A landscape with many valleys, sampled at points; each row gives a point and its height.
A ball rolls from a point to the lowest of its 2 nearest points, and stops where none of them is lower. Distance is the straight distance between rows; heights are no part of it.
(1324): [ -1 -10  -1  11 -14  -9   0 -12   1  -5   0  18   4 -12   2  14 -10   0
   3   1   7 -10   9  -6  -3  13   7  -6]  h=2.07
(581): [ -1  11  -7   0 -11  -4 -11   4  -2  -3  -3  -4  -2   8  -4   7  -9   0
  -2  10  10   4  -5  -1   4 -20   5   6]  h=4.59
(595): [-16  14 -10 -13   1   6   0  15  -2  19   3   5  -1  17   4 -23   4  -2
   4 -11 -12  11  -3  -6  -1   4   2   4]  h=3.91
(1688): [ -7   1  15  -1   3 -13 -13  -7   3  17   4   4  -2  -2 -29   0  -9   4
   4  -1 -10  10  -6  -8  -1   4  -2   3]  h=4.66
(92): [ -6 -12  -8   9  -9 -13  -2  -7 -15   3  -1  20   3  -4   7   6  -7   3
 -11   7  10 -10   5   5  -5   9  18   5]  h=1.60
(735): [ 13 -19 -11  14 -11  -4  16 -12  -9   3  10   9   0   0   2  12   1   6
   3   8  -3 -16  15   7   5 -15   7 -10]  h=4.40
(1572): [ -5   6 -13  -4  -7   9 -18   5  -8  -8  -9   4  -2  10   5   9   5   3
 -13  -8   6   1  12   2   7  -8  16   3]  h=1.06
(1592): [-10 -10 -12   8  10  13  14  10  -7   0  -7  -8  -1   4  -2   3  -7  -4
   5  17   5  12 -12  17   4  -8  12  15]  h=5.74
(1812): [-13   4 -12   1   8  11  10  16 -12  -5 -12 -29   6 -11   3   7   8 -11
  10   2  -7   0 -11   4  13  -3  -5   6]  h=4.61
(736): [  3  -4 -19   3 -11  12  11  -2   4  -2  -6 -11  11   0  10   3   6 -14
   6   3 -10 -10  -1  13   6  -4   0 -17]  h=2.54
(1006): [ -3 -13  -1  -1   4   8   3 -13 -10  -9  -2  -1   6 -15   0  10  16   5
  15  14  14  -1   3   6   9  -9  -3  -3]  h=2.79
(1029): [ -3   6  16  -4  14  -8   1  -3   5   9  -4   0  -2   5  -1 -14  -4   0
   9  -9  -6  10   1  -7   7  11 -15  -3]  h=5.66
(582): [-12  -5  -6 -12   2   9   7  -5 -16  -4  -7  -6   5 -20  -7  18  25  -2
  18   4  11  -1   1  -6   0   0   3  -7]  h=2.00
(906): [  6  21 -14 -26  -5   5 -12  14  17  15   8 -10 -11   2   0  -6  18  -2
   1 -10   0  13  13   0 -13   2  -4  11]  h=4.31
(205): [-10  -5 -13   5   5  -9 -14 -17 -20 -11   1   6   8 -14  -4  14  18  -3
  -5   6   4  -1  11   3   6   4   3  -1]  h=7.25
(162): [ -3   3  -3   4  -6  -9  -7   8 -11   2   3  12  -6  13   4 -15  -5 -13
 -10   4   6  -3  -6   2  -4  -7  13   6]  h=4.41
(1038): [  7  12   1  -4 -16  -6  -5  -3   7   4   5  14   1  -3   5  12  -7   5
 -12  -7  -1  -7   9 -21  -8   5  -4   8]  h=2.73
(318): [  8   7  10   4 -14  -7   5 -14   1  10  -3 -10  -8  -4 -17   8  -1  -1
   7  -8  12   5  11  -3  -5  -4  -7  -3]  h=3.00
(1793): [ -3  -6 -10   5   7   3   7 -17 -16  -8   0 -14  11 -11  11  14  12  -2
  -9   9  -9  -6  -5  -6   7  -6 -10  -4]  h=2.57
(1588): [ -2 -11  -9   7  -6   1  -9  -5 -16  -8 -14   3   6   3   4   7   4   5
  -7   1  11  -8  22   1  10  -7  21   2]  h=0.50
(524): [ -9   1  10  -8  11   5  -9  10  -1   7   2  -2   7  -3  -6   4  -3   5
   6  14   1  15 -19  11  -2 -11  -4   8]  h=5.85
(1224): [  4   7  -6   2 -14   7   5   3   2   1   1  -4  10   5  15   1  -1  -3
   0  -6 -12   2 -11  -1   6   1  -3  -8]  h=2.18
(936): [ -5   3  12 -12   8  -6  -3  -5  16  13  10   8 -11   8 -17   2  -2   1
   1   6  -9  15   1  -5 -10   5  -5  -4]  h=4.42
(1355): [ -2  -6   4   2   7  10   1   2  -2   1  -7   6  13  11   1 -15   9   3
  14   4  -5   6  -9   7   9   7   4 -19]  h=3.98
(768): [ -6   0   0 -13  19   8 -14  17  -6   0   1  -9   3   3   1  -1   8   6
   6  10  -3  22 -18  25   0   1  -3  -1]  h=6.11
(167): [  2   0  15   5  -7 -16 -10  12   7  14   7  21  -9   8 -21 -12  -3  19
   5   2  10   8 -14  -5   5   9  -2   6]  h=2.19
(349): [  7  -2  12  -5  -5   1   5 -10  17  -5   3   3   2   1  17 -19 -11  -3
 -29 -13 -10  -6  13 -10 -31  -3   3   3]  h=1.31
(1384): [  2  -5   1   4  14  -4  -1   4   7   1  -2  -4  -9  -4 -22  15 -11  -4
  17  10   9  -4  -1  11  14  -6   3  -4]  h=5.01
(761): [ -7  19  -8 -28   2   5 -12 -12  14   5  -7 -16   4  -8 -11  -6  -3   6
   7  -4   6  15  -4 -23 -12   1  -2   6]  h=4.30
(464): [  0  -4  -5   4  22   1   4   5   5  -7  -1 -12  -8  14 -17   8   2  -1
  16  17  -2   5   1  21  10  -1   6 -10]  h=4.56
(1137): [ -1  21  -4 -14  -4 -13 -17   6  13   6   0   3 -10   9   3 -22  -7   1
   2   5   7  13  -3   7   9  -2  -6  -3]  h=2.70
(485): [  1  12 -11 -16  -4   9  -5   6  11  13   5  -7 -12  -1   4   7   1  -8
   0  -4  11   1   6   5 -13   1  -3  14]  h=3.97
(1321): [ 14   3  15  -7  -7 -12  -8  -4  20  -5  11  12  -9   2  10 -26  -3   4
 -37 -15  -4 -21  16 -16 -29  -5   3   0]  h=0.76
(422): [ -7  -8   7   0  -3   9  12   1  -1 -18  -6   4   4  -5  13  -2   4 -19
  -3  -6  -2   9  15   0  -4   4   5   1]  h=3.66
(613): [ 14   1  -3 -15 -13   1   4   4  22   2  11  13 -13   3  16 -25   2   2
 -29 -15   5 -15  14 -16 -26   2   7  -5]  h=0.30
(676): [  2   2   3  -3  -3   2  -8   9  -7   5 -18  -1  11   6  -3 -10  -1  10
  22   3   7   8  -7  14  12  -8   3 -11]  h=4.38
(539): [  3 -11 -21   6  17   1   2  -7 -11 -12  -8  -9   9 -14 -11   4  22  11
  17  20  -2  -4  -7   1  25  -2  -5  -4]  h=4.65
(781): [  5   6   3   0  -1  -6  14  11   0   7   5  11  -6   5  12   4 -15   7
  12   0  -5  -7   1   4  13   8 -12 -11]  h=3.79
(1734): [ -2 -15  16   5  -7  -4  -9  -6 -10  -9  -8  12   5  -9  16  -4  -1   1
  -6 -11  14  -2   8   9   3   4  -2  -4]  h=2.42
(216): [ -8   5   9   5   2  -5  -9 -17   3 -13  -2  -5  10 -18  -2   9 -12  -8
  -6  -2   2 -21   0 -15   4   5 -12   5]  h=3.45
(1650): [  1  -1  -5   5  -6  -8   0 -16  -3 -17   0  -3   3 -11  10  21 -13   0
  -7   3   4 -18   4  -8   7  -3  -6   8]  h=3.82
(1238): [  6  14  -9  -2   3  -7  -7  21   9  12   5   2 -11  19 -11 -17  -3  -4
  14   0   4   4  -7  11  -3  12   4  -4]  h=7.04
(405): [  7   7   2  14   5  -7  11  19  -6   8   5   7   2  21  -5 -12   4  21
  28  10   7  -1  -6  17   9  12   8  -9]  h=6.30
(1323): [ -2  -3  20   4  -5 -15  -9 -14  12 -19   8   8   3  -9   1   1  -9  -8
 -13  -7  -1 -20   8  -7  -7  -1  -6   7]  h=2.94
(249): [ -1 -10 -10  21   1 -12   1 -19 -18 -20  -5  -4   9 -26 -12  13  20  -2
  -6  11   3  -8  12  -8  12  -1  -2  -3]  h=7.05
(942): [ -3   3   1   0  -5   4  -2   6  -8   0 -23 -10  19 -12   7   3  -7   3
  -3   1   2   5  -8   0   9  -3  -3  -5]  h=5.23
(56): [  4  22  -5 -18  -1  -3 -17 -11  16  -6  -3  -8   3  -9  -1 -11   5  -2
  -2  -1   6  18  -8  -7 -10   2 -11   6]  h=4.07
(564): [ -6   7  -5  -2 -12  -2  -1  -9 -10  -4  -3   5   7   0  14   5   1  -7
  -8  -8   9   1  15  -5 -15   2  11   2]  h=1.91
(112): [ -4   9 -14  -3   1   2   7   6  -2   7  19  -1  -5  14  -3   5  11 -13
   3  -2 -21  12  -6   1  -1   2  -2   2]  h=1.59
(449): [  8 -12   7  10   4  -3  -4  -7 -13   8  -4 -15  -2 -16 -26  23  10   9
   2  10  13   0  -4   6   4 -11  -2  -5]  h=5.76
(1146): [ -4  -4  -8   3  20  -3  -4  -3 -16  -2 -11 -11   6  -4 -18   2  11   7
  13   2  -2  -3  -1   4  27   0  -3  -7]  h=5.11
(1106): [ -8  -4  15  -8   6   5  -8  -5   9   5  10  14  -4   5 -14   0  -6  -9
  -2  -3  -6   1  10  -8  -7  -1   7  -3]  h=4.21
(963): [ 15 -22 -10  32   2  -2   2 -14  -5 -11 -12   2  10 -17  -1   6   2  14
  -7  12   9 -12   9  -4  12  -3   8   4]  h=5.97
(985): [ -3  -4 -14  -2  -7  13  -3  12  -3 -12  -3   4   2  19   8   4  16   0
  -3   7  -5   1   1   8   9 -11  17   1]  h=1.43
(977): [ -9   2  -2 -19   2  14   3  -5  -3   4  -3  -9  -2 -13 -12  16   8   8
  17   2  13  11  -9 -13   2  -1  -5  -3]  h=2.66
(1194): [-12   5 -19 -14  14   1  -5   2 -15 -11 -11 -28  -9 -16 -22  18   5   3
   6   2   1   6  -6  -3   0  -1   2   6]  h=3.14
(416): [  3 -10  20   2  -2 -10   0   1   1   9  10  20 -11  -3  16  -4  -7  -5
 -11  -7   6  -7   6   5  -6  -6  -7   7]  h=2.69
(1595): [ -1   3  -6   6  -2  -1  16   0  -3   9  -1  -6  -7   1  -1   5  -8  -5
  17  -3  -1 -12  11   7  19  -1  -2  -5]  h=4.24
(194): [  2  -8   1  13   7 -12 -11 -11 -16   2  -6  -2   3  -1 -23   9   6   7
   3   3   3  -1  -3   3  15  -2   4  -2]  h=5.42
(1036): [ -3   9  -9  -3  -4   4   2  -7 -10  -2   6  -7  -2  -4  -6   9   8  -8
   4  -6   4   4  10  -7 -10   1   7   0]  h=2.29
(962): [ -7   4   0  13   3  -7   2 -16 -17 -25 -13  -9   9 -29 -14  20  14  -1
 -12   0   8  -8   6 -14   0   4   2  -4]  h=6.83
(692): [ 6  7  5  1 -1 -1  2 21 -7 11  4 15 -5  1  5  5  7  5 12  5  5  2 -4 17
 15  2 -9 -2]  h=3.32
(1012): [ -5  16  -6   1   0  -8 -12  20 -10   5  -5   4  -4   9   1  -4 -11  -5
  -8   5   4   8  -9   6   0 -15  12   7]  h=4.64
(719): [  5   0   7   9   9  14  19  24  -9  15   7  -4   2  17   1   0   9  10
  16   1  -3   7 -12  11   1   4   2   3]  h=5.71
(342): [ 15  -3   0   2  -7   9  10   8   6   2   3   3  -3  22  20 -21   6  -6
  -8 -12 -13  13  -7   0  -7   9  -9  -6]  h=1.57
(1789): [ 14  -1   8  -3 -17  -5  10 -17  11   4  11  -1  -7   6   1   4 -11   5
  -3 -14  -6  -9  14 -15  -4  -4  -7  -8]  h=2.38
(287): [ 15  -4   2  21  -8  -4   0 -10  -3 -13  -7   1  12 -15  -1  14   1  -6
 -14  -4  -6  -2  -2  -7 -12   8   4  -8]  h=6.46
(1024): [  9   6  16  -1  -9  -7 -13   3  15   2   8  21  -8   3   3 -27   0  -6
 -23  -6   5  -6   8 -19 -19  -6   2   6]  h=1.27
(527): [  5  -1  -2   4   8  -2   0   1  -7   6   0  -5   4  16   1 -15   0  24
  25   5  17   3 -15  12  15  16   5  -9]  h=6.53
(387): [ -8   8  -1 -12   3  10  -7  13  -5  16  -1   5   7   0   0  -2  10   1
   9 -15  -9  12   3  -8  -5   8   1  -1]  h=3.59
(598): [ -6  15  -9 -15   9  -8  -4   3   4  14   4 -11  -3   9  -4 -16  -6  14
   3   2 -14  20 -18 -10  -1  13 -13   9]  h=5.25
(1399): [ -6  12 -19  -5  -9  -1   4  10  -6   7  13  -2  -3  25   4  -1   9   4
   0   8 -21  12 -21   2   4   4  -1   0]  h=1.92
(1613): [ -3   4  12  -5  -4  -8  -5   0  12  -4  -4  11  -7   6  -2   3 -18   2
   1 -10   0 -11  20  -1  18   0  -8  -7]  h=4.85
(1290): [ -3   6  20  -4  -3  -7  -5 -15  -2  -4   3  -1   8  -9  11   1   5   9
 -10 -18  -2 -12  14 -12   2  -5 -19  -1]  h=5.58
(294): [ -5  -3  -4   7  20   9  12   5 -13 -17 -12 -15   4 -22  -2   3  10 -14
  15   9   0  -8 -14  -3  11  -1 -15   2]  h=3.95
(1427): [-11  18 -23 -23 -14   3  -1  13   3  18   8 -17  -2   1  -6  -1  13   3
   7 -11  -7  16  -1   2  -8   6  -5   7]  h=4.62
(284): [ 17 -16  -9  24  -3   9  11 -14  -5 -12 -14  -7  10 -18   3  12  -1   4
  -8   2  -1  -7   2  -4  -1   0   9  -2]  h=6.24
(528): [-10  -5 -14   0 -14   6   7  -1 -17   2  -6  -1   2   9  14   1   3  -4
  -9   3   1   9   2   3  -4   4  13   6]  h=1.53
(747): [  2  11 -19  -4  11  -9  -7  26  -4   9  12  -6  -6  10 -10  -6   0   1
  20   7   2   1 -18  26  -1   8   3  -1]  h=6.84
(1208): [  5 -13 -14  11  23   3   1  -1   0 -12  -2  -5  10  -2  -7  -1  14  12
  17  30  -6   2 -12  16  16   2   0  -3]  h=4.13
(439): [ -5 -19   6   7  -2   5  11  -8 -12 -21  -6  13  10 -16  21   1   2  -1
  -2  -3   3  -3  18   6  -2   3   3   1]  h=3.11
(289): [  2   8  -9  -3   7   8  -1   3   4  -2  15  -9  -8   8  -6  14   3 -11
  -9   7 -12   1 -11  -6  -5  -8  -1   9]  h=1.16
(1561): [ -5  10  -6 -10  -6   3   3   0   9   7  -4  -3  -3   4   4   0 -13  -9
   6 -10   1  -9  16  -4  13  -1   1  -6]  h=4.60
(1681): [-15   3  -5  -3  19   5   0  -7 -17  -4  -7 -14  10 -21   1  18  11 -10
  -3   4   2 -17  -4  -2   1  -1  -1   2]  h=2.81
(426): [ 14   2  13   8   3  -6   4   6   4  -3   9  12  -7  14   9 -28   2  -3
  -1 -10  -9   2  -7 -12  -4   4 -11   3]  h=1.10
(28): [  3  -3   5  14   5  -4  -4 -23  -9 -20  -3  -5  14 -17  -8  22  13  -4
 -19 -10  -3 -15   6 -12 -10   2  -2  -5]  h=6.64
(1188): [  5   4   5   8 -19 -14   0  -8   3  -7   7  14  -4  -7  15   3  -9   5
 -12 -19   8 -19  13 -10 -14   6   3   7]  h=3.08
(1086): [  6   0  -8  -1   0   4  -7  -1  -8  12  -3  -7  10   0  -7   3   4  -4
   0   3  -1  11  -7  13  -2  -2   7 -17]  h=6.15
(871): [  2  11   0 -13  -2  -2 -14   4  15   3   0  14  -8   8  13 -22  -9   5
  -7 -14   4  -2   8 -20  -2  10  -1   7]  h=2.67
(1501): [ 11  -1   5  11  -7   3  12  27  -5  15   5  14   1  17   1 -10   8   9
  16  -1   5   7 -12   5  -3   3   9  -8]  h=6.01
(1338): [-12  10 -15  -8 -12   2   5  11  -4  14   5   0  -4  23   5 -18  -7  -6
  -5  -3   5   2   1  -1  -3  -4  13   5]  h=4.17
(767): [  2   1   9  -7   7  19  15   1  15   3   3  -8   3   4  16 -20   0 -17
   2 -18  -8  -1   4  -7 -11   5  -6  11]  h=4.70
(319): [ -8  -1   0  -4  -4  20  17  -2  -3 -11  -7  -5  13  -7   7   0   1 -18
   7  -8   3   0   6 -14 -11  -2  10   7]  h=4.04
(1667): [ 10   0  10  -4  -8  -3  10  -3   9   0  15   8 -14   8  10   1  -8   0
   1  -9 -22  -7   9  -8   0  -3 -14 -13]  h=2.68
(1815): [ -9  -3 -15 -12  21   4   0   5  -4  -5  -4 -28 -11  -8 -24   8   2   6
  18  -1   0  11 -17   4   0   7  -3  -1]  h=3.60
(1115): [ 10   5   8 -15 -19  -7 -13   5  16   0  -1  19 -17   3  15 -16  -8   9
 -23  -2  17   0   4 -17 -10  13  -5   4]  h=2.82
(1248): [ -5 -10   6   6  19   6  22   3  -1   3  -8 -14   0   2   1   4  -4  -5
   9  14   0  12 -10  20  -1  -8   1  -2]  h=5.69
(1550): [ 11  -7  26  -5 -17 -11  -4 -13  28   4   8   8 -10  -8   2 -10 -14  13
 -22 -18  -5 -16  12  -9 -26   1 -11   2]  h=1.62
(418): [ -5   6  -8 -13   5  14  -3  11  -8  11   2  -1   2  -5 -17  10  14   5
  22 -11   1   3   1  -6   2   2   4  -2]  h=3.18
(609): [  7 -19   7  11  -4  -2   2 -14  -5  -5  -2  10   1 -10  -2  14   4   9
   5  11  15   1   4   8   3  -3  -2   6]  h=3.37
(1028): [ -7  -8  -1   5  16  14  11  -2  -2 -22  -9 -13  10 -10  -7   6   3 -19
   2  10  -2 -11  -4 -13   7 -14  -1   1]  h=3.34
(1102): [  6   0 -13   3  -7   7   0  -3   6 -10  -6   2  10  -1  -2   9  -5 -15
   3   4  -7 -13   3  -8   1  -2  14 -12]  h=2.93
(1659): [ -6  11  15  -7   2  -1   1  -2   8  -4   3   5   6  -6  -6   2  -6 -12
 -11  -9 -10  -8  21 -20 -11  -5  -1   3]  h=3.88
(1191): [ -1   2   9   3   2 -16  -5  18  -4  15   3  19  -5   0 -11   7  -2  13
  17  -1   4   3  -8   9  10   7  -6   6]  h=2.78
(30): [  4   3  14  -4  -4   0  -2  11   9   4 -10   4  -6   6  16  -6 -12   2
 -13 -13  -2   0  14   3  11  -3 -10  -7]  h=5.10
(125): [ -9  -7  -7   0  13  21  12  -6  -6 -21 -14 -26   3 -14  -5  16  18  -6
 -10  10   0  -6   0 -13  -1 -12   1  -5]  h=2.80
(1032): [ 16  -2  14  -5 -13  -9   0 -19  17  17  13   8  -8   1   5  -5  -2   9
 -14 -19 -10  -6  19 -17 -17   1 -10  -2]  h=2.08
(1521): [ 10   5   4  -6  -7   5  -8  -3   4   7   6   0 -10   2  13   3   5  -8
  -4  -3  21   3   4   9 -14  -4   2   5]  h=3.64
(159): [  2  15   1 -23  -8  -1 -15   4  16  16  -1  12  -8   8  12 -20  -8   2
 -13   5   3   5   8  -5  -1  -2   0  -3]  h=2.28
(1237): [  4 -18  -9   5  -7   6  21  -1 -10   3   4   9  -6   6   6  16   6   7
   7   4   4  -1  15   7   8  -6  11  -1]  h=4.09
(1410): [  6  -9 -12   6   3   6   4   1  11  -8   2  12   2  13   2  -1  -9 -12
  14   9  -5  -6  -4   6   6   6   8 -11]  h=3.24
(191): [  7   7  -9  10 -10  -2   3  -6  -5  11  -1  -9  -3   5 -15   7  -7  -4
   5  -9   2   1   3  -7  -1  -1   8  -2]  h=2.64
(1260): [  0   9   8   2  15   8  11  24  -1   5   8 -10   3  15  -2   1   0   7
  11  10 -15   9 -22  13   4  -5  -7   3]  h=5.40
(1485): [ -7  16   8  -5   7  -5 -13  -1   5 -10  -2  -1   1 -14   1  -5  -2 -13
  -3  -1   0  10   3  -6  -4   2 -14  14]  h=3.74
(1281): [ -2   3  14  -1   7 -13  -8 -17  10  -4   9   3  -4  -4  -3 -10  -5 -17
  -3  -5   0  -5   1 -11  -5   2 -13  10]  h=3.38
(723): [  7   4  11   1   3  -5  -2  12   8  14  12  12 -11  12  -7 -18   2   7
   5  -4   1   3  -5 -13  -2  10  -4  14]  h=1.68
(725): [ -2 -13  12  12  15 -11  -1  -8  12   0   2   0  -2  -1 -20   7 -13   2
  21  12   7 -19  -5  17  20   6  -7  -4]  h=5.43
(941): [  0   9 -18  -9 -21  11   1  10   3   9   5  -8  -2   6   5  -3  11   2
  10  -3   6  23 -11   8  -4   3   1   2]  h=4.86
(480): [ -7 -10  -6   3   5  21  16 -17 -10 -18  -9 -14  15 -11   0  22  17   1
 -18   4   3  -6  15  -3 -14 -13  12  -7]  h=2.11
(634): [  5  10  -6 -10   0   6  -3  19  16   0  -2   7 -10  11   8 -25  -1 -15
  10  -1   5  12  -5   6  -6  11   8   2]  h=7.22
(1101): [ -3   8  16   2   0  -4 -12   1  -7   2  -2   0   2   2   8   3   2   4
 -13  -8  -4  -5   8  -1  10  -9 -14   4]  h=5.36
(391): [ -6  12   3  -6   9 -10   1   1   9  18  -2   5  -1   2   4 -20 -12  -6
  -1   1 -16  14  -4 -10  -6  14 -13   5]  h=5.46
(476): [  7   1  -3  14  -9  -9 -10   0  -3   3  -2   3  -1  11 -10  10 -15   4
  -8   2  -2 -17  -1  -7  10 -16   6   7]  h=4.35
(1668): [ -1   8   6  -6  18  11   6  -6   7   7   0 -15  -2   0   1 -15   3 -12
   7 -11   2  10 -12 -10  -9   6  -9  14]  h=5.02
(108): [ -9  -1 -11   3  -6   4  11  16  -1  -5  -9   1  -5  13   5  -3   2  -1
  10  18   1  21  -8  19   1  -3  15   7]  h=5.41
(659): [ 15 -23 -10  17  -2  -3   4 -17  -2 -15   9   6  -4 -12   8  19   0   8
  -8  10  -4 -23  16   7   0 -21   2   3]  h=4.76
(1414): [ -5   5  -7  -5   3   6   6  -7  -9  -6  -6 -27  -8   0 -10  14   6 -10
  -1  -6  -1   7   3  -4   3  -2  -1   6]  h=2.65
(542): [-11  -1 -15   2  -4  -9 -11   3 -21   7  -8   5   9  -9   4   7  -4   2
  -9   4   2  10   0   9  -5   8  16   7]  h=1.02
(1351): [ -9   6  17  -7   6  -1 -10   6   2   2 -12   2  14  -5   0  -8  -9   5
  -2   2   0  14 -12  -3   3  -5  -5   0]  h=5.56
(900): [  1   2   0   7 -21  -5   0  -7   5   1   2  13   1  -9  -5  14 -14   4
   1   3  -3   5   3 -16   1   5   0   1]  h=2.44
(499): [-13   4  -4  -4  17  -2  -2  13 -12   1  -4 -13  10  17   1 -15   1  21
  25   2  -1   6 -15  23  14   9  10  -4]  h=6.65
(1105): [ -3 -14  -1   5  -1  14   6  -8  -8 -18  -5   0  11  -9   6  15   9   8
 -13   6   5  -8  16  -4   3 -18  12   6]  h=1.36
(1331): [ -6 -12 -10   6   1  -1   5  -3 -17   1   0   1   4  10  13  -2  -1  -4
  -9  10 -10  -1  -2   8   9  -2   5   0]  h=1.87
(451): [  0 -13 -10   8  13  10   4   0   1 -12 -11   1  10   2   2  -5   7  -4
  16  13  -5   1  -3  11  15   5   8 -11]  h=3.62
(1319): [  7  -8  -5  -1   4   2   0  -1 -11   8  -3 -14   1 -10 -17  19  15   3
   9   8   5  11  -7  18  -2 -10  -4 -11]  h=6.10
(1052): [ -4   0  11  -3   6  -9  -2 -16  -5  12  -6   4   5  -8  -1  -9  -2  -1
   1  -7  -8  20  -2  -3  -4  12  -8 -14]  h=5.84
(448): [ -5   4 -21  -6 -10   7   9   8  -3   0  -5 -18  -1   4  -6   1   5  -4
  14   7  -1  24 -11  11  -4  -1  11   2]  h=5.09
(171): [ 11  11  -2  -2 -13   9   0   6  13   0  -2  -2   2   5   9 -10   8 -11
 -15  -7 -14  15   0   2  -4   0  -8  -5]  h=1.88
(1684): [  3  -7  17  -1 -11  -4   7  14   9   1   5  21 -19   8  16 -20 -10   0
 -12   0   5   0  -3   1  -4   2  -3  -3]  h=2.16
(1318): [ 10  -8  11   8  -7   6  -5   6  -6  -8  -7  14  10  -5  18   0   9  -1
 -12  -4  13  -7   7  11 -11  -4  12  -5]  h=1.79
(875): [  1 -10  20   5  -3  -5   4  -7   1  -7  14  14  -4  -3  -2  16 -11   3
  -3  -3 -17  -8   9  -9   4   0 -12  -4]  h=3.04
(651): [-17   3 -12 -12  17   1   7  13   0  -1   0 -19  -8   9 -20   7  -4  -1
  20   7  -6  16  -7  18   5  11   7  -4]  h=4.08
(458): [ -4   5   2  -8  -1  24   6   5  10  -2  -1   1  11  -2  13 -11  12  -7
  -2 -14  -6   5   6 -19 -16   5   4  15]  h=4.39
(380): [  5  -8   9  -1   0   4  10 -15   2  -3  -6 -10  -8  -7  -1   8 -14  -6
   9  -9  18  -6   8   0  -3  -6  -7  -1]  h=3.46
(503): [ -7  14  -6 -17   7 -12 -11  -8  -1  12  14  -7  -6   9 -14   2  -9  20
   8   2  -1  11 -21 -12  -1   5 -10  11]  h=5.08
(1729): [ 12  -1  14   5 -20  -9  -9  -8   5  -9  -4   3  -6   4  10  -8  -6  -3
 -25  -8   4  -2   6   6 -10  -8  -3 -10]  h=2.12
(701): [ -8  -2   9   0   3   3   9  -1  -4  -7   0   3   3  -7  -4  19  -3  -6
  -5  -3 -10 -14  17 -12   2  -7   0   0]  h=3.48
(467): [ -5  -8  -5  10  -1  -6   1 -10   3  -7  -5   2   2   3   2  19 -22   7
  -4   5  -6 -16   2 -12  18  -6   8   8]  h=4.11
(1786): [  5   4  13   2 -13 -13 -11  11  18  18   4  24  -3  -9 -12 -15 -13  -7
 -22  -1   1 -10   6 -14 -17   1   8   3]  h=1.63
(743): [  0  -6  16  -5 -17  -8   3 -10   0  -9   6   6 -10   2  22  -8 -11   8
 -32 -10  -7  -8  10   1 -22  -6   3  -6]  h=1.78
(336): [  5  -5  16  -9 -16 -12  -9   6  10  -9  -2  19 -22   9  12 -20 -18   7
 -27   6  16  -3  -9  -4   4   3  -3  -2]  h=2.51
(83): [ -9  -9  -7   2   2   5   9 -14 -11  -5   5 -12   6   9  12  12   4  -2
 -18   6 -24  -1   1   5   5  -8  -1  -6]  h=2.21
(1670): [ -3   3   0  -1   3  12  12  23   8   8   0   4  -1  14  12 -23   6  -8
   8  -2   2   9 -12  10  -6  11  -2   4]  h=7.38
(365): [ 17 -23 -19  25  10   3  10 -14   4  -8   2   2   3 -18 -12   4  10  10
   1  18  10 -20  15   2  16 -19  -1   4]  h=5.51
(281): [  5 -10  18   3 -15 -13  -6  -9  26  12   3  17  -2  -3  -8 -18 -22  -2
 -19  -8  -4 -13   3 -10 -14   0  -4   2]  h=1.00
(1445): [  1 -12  25  17   7 -20  -3  -8  17  -6   3   5  -3   2 -10  -6  -7   5
  14  -1   3 -12  -4  14  18  15 -22   8]  h=5.82
(901): [  2   7  -6   4   5  -3  -2   8 -10   2 -18 -18  18 -11  -4  -4  -4   7
  18  -3   1  10 -16   8  16  -2  -7 -14]  h=4.84
(49): [ -3  -3   3  -3   1  -7  -6   1  -5  20  -1   8   5   2  -2  -6  -5  -5
  -1   2  -7  12  -6   8  -4  12   4 -17]  h=6.00
(1391): [  9  -5  20  14 -16 -18 -10 -10  10 -17  12  15  -1  -4  -1  -3  -4  -6
 -30  -7  -2 -16   8   1 -14  -9   0   1]  h=2.50
(1528): [  1 -18  10   5 -14   4   5 -15  -3  -8   4  13  -9  -2   7  15   5   9
   3  -2  13  -7  21   2   2  -7   5   0]  h=3.75
(1442): [  1   2 -16   3  12  -2  -5   0  -4  -1  12   2  -2   5  -8  11  -3  -4
   5  16  -6   0 -15  -5   1   1   5  11]  h=1.58
(797): [  6   7  12  12  10 -17  -1  -1   5   1   5   4  -5   3  -1 -13  -6   5
  12  -5   1   0  -9   5  11  19 -19   8]  h=5.90
(421): [ 14 -20  -8  14   8   4   1 -20   4 -13   3  -5  -5 -12 -10  22   9   5
  -5  15   5 -21  10   2  12 -12  -1   2]  h=5.12
(450): [ -6  12  -6  -3  11   7   8  21  -6   6   1 -17   0  -1   2   0   1  -9
   5   5 -10  12 -13  13   4   1 -11  11]  h=5.07
(1170): [  7  -7   9   4 -11  11  -2  12   0  -2  -4  14   7   6  19 -13  -1  -7
 -18  -8   4  -8  -5  -8 -14  -1  11  -5]  h=1.22
(1291): [ 10   1  17   3  -7   1   4  -7   0   7   8   2  -6  -5  10   5   0  -5
 -10 -10   7  -8  14   3 -21 -10  -3   5]  h=3.22
(202): [-14   1  -8 -11  14   9  -6  24  -2   6   1 -18   7  11  -7 -11   4  12
  15  -2 -10  13 -19  25   2   3   8  -7]  h=6.37
(139): [ -6  -1  -2   2  12   4   2  -6  -7   1   2  -9   1 -10  -4  14  -7  -2
   5   7   5  -8 -15  -3   7  -2  -5   9]  h=2.10
(59): [ -5  -2   6  -1  12  12  10  -7   0   3   2 -13  -1   7  10 -11  -1 -10
   9   4   6   3  -9   9  -5   3  -6   4]  h=5.29
(545): [ 13   3   9  -1 -14   9  -4   8  15  -1   3  12   4   0  24 -18   0  -3
 -22 -19   5 -18   3 -13 -24  10   6  -8]  h=0.77
(644): [ -8   7 -20  -4  18   4  -6  18  -3   3  10 -10   2  16 -10  -5   8   4
  16  15 -11   1 -20  25   9  -2   5  -8]  h=6.63
(1604): [-10   2  -1  -8   8 -18 -15  -8   1   9   8  -6  -5   4 -30   6 -12  19
  15   3  -1  12 -16  -2   3   9   4   5]  h=4.89

Where does a ball stop that starts at each point below?
(1052) | (281)
(1592) | (1684)
(249) | (582)
(797) | (281)
(1101) | (426)
(1248) | (613)
(581) | (613)
(56) | (613)

Call two points neighbours if one is among the 2 nearest of the other. Go from one point of each pair to the other, from neighbour to neighbour, staying as low as possible. Name the highest point that can't be avoided.
(159), (1684) | (1115)
(289), (528) | (1681)
(613), (281) | (1786)
